A landscape with many valleys, sampled at points; each row gives a point and its height.
From any point a ball takes the steepest step (drop divided by distance) to one of its 2 nearest points. It stops when none of these is lower. Distance is the straight distance between rows; heights are no part of it.
punu h=478: [ -8  -7  -6  -3   4  29  -1 -10 -39   5  20 -16   7   9  19   2  17  10
  -9  20  21   3 -11]
Fazod h=355: [  0 -19   4  27  13  11   2   5   6  -5   6   4  27 -24 -33 -21  -7 -26
   5 -16 -11  14  -1]
seta h=293: [-10  -5   7   8  21  18  -6  12  33 -18  -3  -6   8  -3 -22  -8  -4  -7
 -29   0 -32 -16 -11]
Zera h=610: [-38  13   5   0 -18  -3  -9 -31 -31   0  18 -18  -1  -4 -10   4  -4   9
  12   8  -3  15 -12]
Leso h=700: [-16   4   6   5 -28 -34   7  -5 -23  13   7  -7  -1  -1 -11  -7  -6   3
  15   8  17  -6   7]
Nava h=776: [ 15   2  -5  -5  22  20  -1   1   7  20 -11  13  -1   3  16  21   4  -7
  14  -7   2  -2  21]
kivo h=850: [ 15   0 -17  -4   2 -26  16  -2  20  -9  -9 -15 -18   5  -1  -7 -20 -15
  21   3   2 -18  24]
Rafuz h=574: [-16  13  19  -5   0 -16  11  18  20  -8 -33   3 -22 -14  -1   1  -3   7
 -10   8  -8   8 -19]
Tubor h=746: [ 18  10 -36  -8 -23 -18 -23 -11 -15   0  -6  16 -19  -4  29   5  27  11
  19  -4  20   4  12]
miro h=446: [ -6  -1   6   7  24   1   2  12  11   5 -30   2  -7   2  -3  11  -1   8
  -1  18  19 -26   8]
runik h=796: [ 10 -11  -5  -5  15  24 -13  -4 -10  11  15   9   8   7  21   3   0  -8
   3 -24  -7  -7  13]
zos h=351: [ -9  -3  12   7   9   3   3  -8   0  -2 -10 -20  22  -8  11  -6  20  15
 -16   6  -3  10 -11]
rovo h=752: [  4   5  -7  -7  -2   5  13   6   4   8 -16  10  -8  -6  25  15   1  -6
  14 -12  -9  16   9]
beb h=840: [ 28  15 -27 -18   9 -22 -10  10   0   1 -14   7  -1  -7   4  14  12 -15
  12   4  15 -28  28]
Sig h=697: [  4 -18 -10  -8 -12 -11 -18 -36 -15  12  32  11  11 -12  -9 -23  18   9
  18 -29 -22   5   6]
lub h=342: [ 10   6 -15 -19  -9 -29 -15   0   5  -4  -7   9 -31  -3  -2 -11 -19 -11
  37 -13  -4  13  13]
reku h=790: [ -4 -10   2  13 -17   4  25   4  -3  -3   0 -13 -19  15  17  16 -19   7
   1  11  13  -2  -3]
reko h=507: [-11  10   7  -1  11 -12   6  25   2   1 -31   1  -7  -9  -8  -6   8  -6
  -1  20   0 -17   3]
fab h=523: [-20  15   8  13   7  19  -4  -4  34 -23  -5  -5  -7  -6  -5   4 -11   4
 -20 -16 -11  36 -27]
lilu h=763: [ 13  -1 -46   0 -23 -20  -6 -10 -20 -15   8   6 -35   6  17   8  21   6
  22  14  23  15   9]
Tani h=269: [ -8   4   6  -3   3   4  -8 -12 -16  10  -8 -16  20   8  11 -29  20   6
   1   8   1  13 -13]
rimo h=731: [ -3   1 -13   9 -41 -22  11  -5 -27   7  27   6 -14   8   6   6   2   3
  20   7  17  -9   1]
siga h=284: [ 12  -5  -7  31 -24   2   7  17 -16  16   6   9  13   4  -4  26   5   2
   7  24  34 -19  -5]
muna h=448: [-13   7  27 -17  -3  12  16   7   1   4  -2   5   5  11 -16 -21 -10  -5
  -7   9 -22 -12 -12]
Pid h=875: [  1  10 -14  -9  11 -11  -3  13  10   2   3 -13   0  -3  -1  -2 -10 -21
  10  -2 -20 -15  22]
Tuni h=362: [ -8  -1   7  18 -10   9   6   8 -26  25  15 -11   9   7  -7   7  -2  11
 -10  23  25 -27  -3]
Saka h=243: [ 13   4 -11 -17  -7  -9 -14  14   2  -6 -11 -15 -38  -9   9  -1 -21  -3
  27  11  15  13   2]
Pif h=444: [ 12   0  11 -17   6   3   7  27 -22  25 -12   8  20   4 -12   3  11 -14
 -15  18 -11 -17  18]
Nefo h=380: [ -1 -10  28  -1  16  -6  -7   4  18 -23  -6  10  -4  16   6  29  -1  17
 -61  -3  10 -11 -12]
buzi h=855: [ 22  19 -32 -20  -3 -15 -18  -4   7   0  10   0 -10 -17  -3   3  -1 -26
   9  -7  -4 -21  23]
Mir h=296: [  8   5  -8  -5   8   9 -17  15  -4   3 -11  -1 -34  -7   6   6 -22   8
  25  14  28  -6  -6]
Tonu h=490: [ 12   1  11 -13  13 -21  22  10 -13  16  -7  12  18   2 -14 -11  17 -16
   1  17 -20 -18  21]
lesuf h=274: [-10  -5  21   5  25   5   9  -7  16  -2  -1 -12  30 -17  -2  -2   5  12
 -23 -13 -11  33 -16]
vem h=463: [-12   5   0  26   5  30   3 -16  18 -18  24  -5   9  -6  -1  -2 -14  -4
  -4 -23 -16  40 -12]
siz h=820: [  7 -12 -13   4  -5  -1  21  -1  15 -11  -1 -26 -23   9  19  16 -21  -2
  21  -2   2  -7   9]
beba h=812: [ 16 -16 -13   4  20  28 -24   0  -6  18   8  24  26   0  -8 -11  10  -7
   7 -27  -2 -12  13]
Gonon h=827: [ 17   1 -21   5  18   7 -20  14  10  13   2  28  15  -8 -12  -6  13 -27
  13 -24 -10 -14  24]
badel h=803: [ 45  -9 -30  14 -12 -23  19  -3  -4  -4  -1   6 -16   4  12  15  -8   5
  32   8  42   5  16]
bel h=824: [ 32   1 -19   3   3 -21  12   5   2   7 -13   3   4   7  13  16   9  -2
  17  16  40 -15  32]
farod h=626: [-13  -1  32  -3 -12 -17  19  26   9  -3 -21  10  -5   0  -7  11   7  14
 -41  10  -5  -5 -15]
Devug h=264: [  3 -14  10   4  21   3  -7  -3   2   3   0  -4  39 -16 -32 -38  -5 -14
  -6  -2 -19  30 -16]
fuga h=377: [-14   9  10 -12  19  12   7  22  11  -6  -8   3   3  13 -14 -14  -7 -11
 -20   3 -32  -6  -3]
lipa h=313: [ -3 -12  34  -8  28   5  -1  13  12 -13  -9   2  14   9 -13   3   8  13
 -59   2  -1 -22 -18]
bil h=783: [ 37  -9 -30  -6 -30 -28   3  -6  -4 -16   2   1 -33   9  22   3  -4   0
  32   8  20  16  13]
kizef h=414: [-10 -12  -7  34  -1  24  -5  -4   4  -9  21  -4  14 -16  -9  -9 -15 -18
   7 -22 -17  20   2]
sasi h=758: [ 10  -6 -22  19 -36  -2  18   9 -16  -1  18   2 -17  18  13  22 -10   5
  13  13  19   9  -4]
tupog h=568: [-25   5 -10  -6  -5   8 -25 -32 -27  -4  38 -24   2   0  -9  -5   2   2
  10   2  -9  19 -12]
rufib h=715: [ 11  -6  -9  -4  -8  -7  -8 -27 -19  20  28  11   0 -26   7  -4  28  10
  19 -21  -5 -10  13]
tigus h=563: [-20   9  -4   7  -6  11  -2 -16  16 -12 -12   3 -20   0   6  -7  -5   2
  23   0  -9   9 -17]
semo h=615: [-15  13  -4  -4 -23  -6  -2  -8  15 -15 -13  -8  -7  21   0 -13  -9  -8
  12   9 -15 -10  -3]
Tul h=557: [-16  16   7   8   6  31  17  -9  22 -17   8  -9 -22  -2  12  16  -2  18
 -26 -10  -2  19 -28]
Gefur h=394: [  9  12 -22  -5   5 -28 -18   1  10  -8  -4  24 -16 -11 -10 -15   0 -17
  31 -21 -16  11  23]
Lim h=690: [  5 -17  22  -4   1  -1  39   8   3  15  -3  -7  18   2   9  12  -3   6
 -19   9 -11  -2  11]
Zitag h=347: [ 16   1   0   4 -18  15   5   5  -8  29  -8  16   9  10   1  27  10  -6
   8  24  22 -25  16]
dudit h=656: [ -1 -14  26  -4  -3  -7  25  30   2   8 -14   5  15  -3  -6  22  12  13
 -33  21  -4 -12   0]
nemu h=473: [ -8   4  37  -9  19  12  17  -4  20  -8  15   0   4   2 -18 -14 -15  24
 -38 -16  -2   2 -21]
Lise h=437: [-10  -9  19   4   9 -16   0  18  15 -26  -5  -5 -25   2   5  23 -20  16
 -45  -3  18  -7 -14]
digaf h=367: [ -8  -9   6   9  28  17  -3  13  44 -26  -8  -3  -3  -8   0  16  -7   2
 -32 -12  -8 -12 -13]
Befuf h=732: [  4   6 -13  -5 -23 -20 -13 -19 -20  12   9   8  -8  -9  18   4  30   7
  18 -13   2   7  11]
doguk h=725: [ -3   7  15  -9  -3   2  27  18  -2  13 -15   6   0   6  20   4   4  -3
  -8  -2  -9  12   3]
gema h=658: [-37  15  19   3 -26 -21   9 -13 -14   3   2 -19  -3   0 -10   3 -14  16
   4  18   7  10  -4]
sovad h=498: [ -7   8  17   7   2  12  14   3  25 -18  -8   3 -32   3   8  24 -16  28
 -31  -3  11  -3 -28]
zala h=472: [-17   7   1   6 -18  -2 -20  -6   7 -11  -6  23  14   0 -17 -14  -4 -21
  24 -25 -32  28   7]
Guzo h=391: [ 14  -8  35 -20  22   0   2  -6   7  -9   2   3  10  14 -13 -11   2  25
 -61  -7   0   2 -34]
dit h=677: [  7  -6 -10  -4  -9  -6 -12 -32  -9   1  19  -8  22   1  -4 -26   6  -7
  24 -12 -17   3   5]
dis h=426: [ -3  -5   9  -1   5  24  -3   2 -35  15  17 -18  12   9   0  -4  -3  19
 -14  19  26 -13 -18]
zugo h=439: [ -5   1   6  12  26  23   3   9  18  -5  -7 -10   1   7  10  13 -13  10
 -13   3   5 -12  -2]
delug h=525: [-15  -2 -21  -6  -2  13 -22 -21 -32   0  30 -22   3   7  10 -14  16   2
   9   5   9   1   0]
pemud h=512: [-20   4   7   7 -20  15  -6 -24   0  -9  -3  11  -4  -1   0  -7   4 -13
  18 -16 -32  27 -13]
Sutug h=652: [ -7   2   1  -6 -24  -8  -1 -23   0  -3   6 -15  13   6  -6 -19   0 -10
  16   3 -22 -12   4]
somen h=436: [-15   7  -8   8  -5 -21 -19  -6  -3  -1  -6  27  -1  -9 -11 -20   0 -19
  35 -37 -14  16  16]
riz h=399: [ 23  -3   2 -21 -12   7 -10   4 -22  31  -1  16  19   4  -4   3  16 -11
   0   5   2 -26  12]
dal h=146: [  2  -1   6 -13  11  16 -10  -1  -4   8  -5  -6  31   3  -7 -33   1 -12
  -8   2 -12  26 -19]
Fiz h=379: [  3   6  -7   8  20   2 -13  13   2   4 -17  -2 -18   6   3  10  -7   3
  19  20  40 -23   5]
buzir h=158: [  5 -18  11  -6  35  12  -8   9  22  -9   2 -17  35 -10 -13  -6  -1  12
 -44  -6 -11  13 -19]

Where does a ball stop that starts at each point below?
Tul -> lipa
fab -> dal
rufib -> Saka
bel -> Saka
beba -> Saka
Lim -> Saka
reku -> siga
tupog -> siga
Tonu -> siga

Write out the way that a ball takes from each point below.
pemud -> zala, somen, Gefur, lub, Saka
buzi -> beb, bel, badel, bil, lilu, Tubor, Befuf, rufib, Sig, dit, Sutug, semo, tigus, pemud, zala, somen, Gefur, lub, Saka
Pid -> kivo, siz, reku, sasi, rimo, Leso, gema, Zera, tupog, delug, punu, dis, Tuni, siga
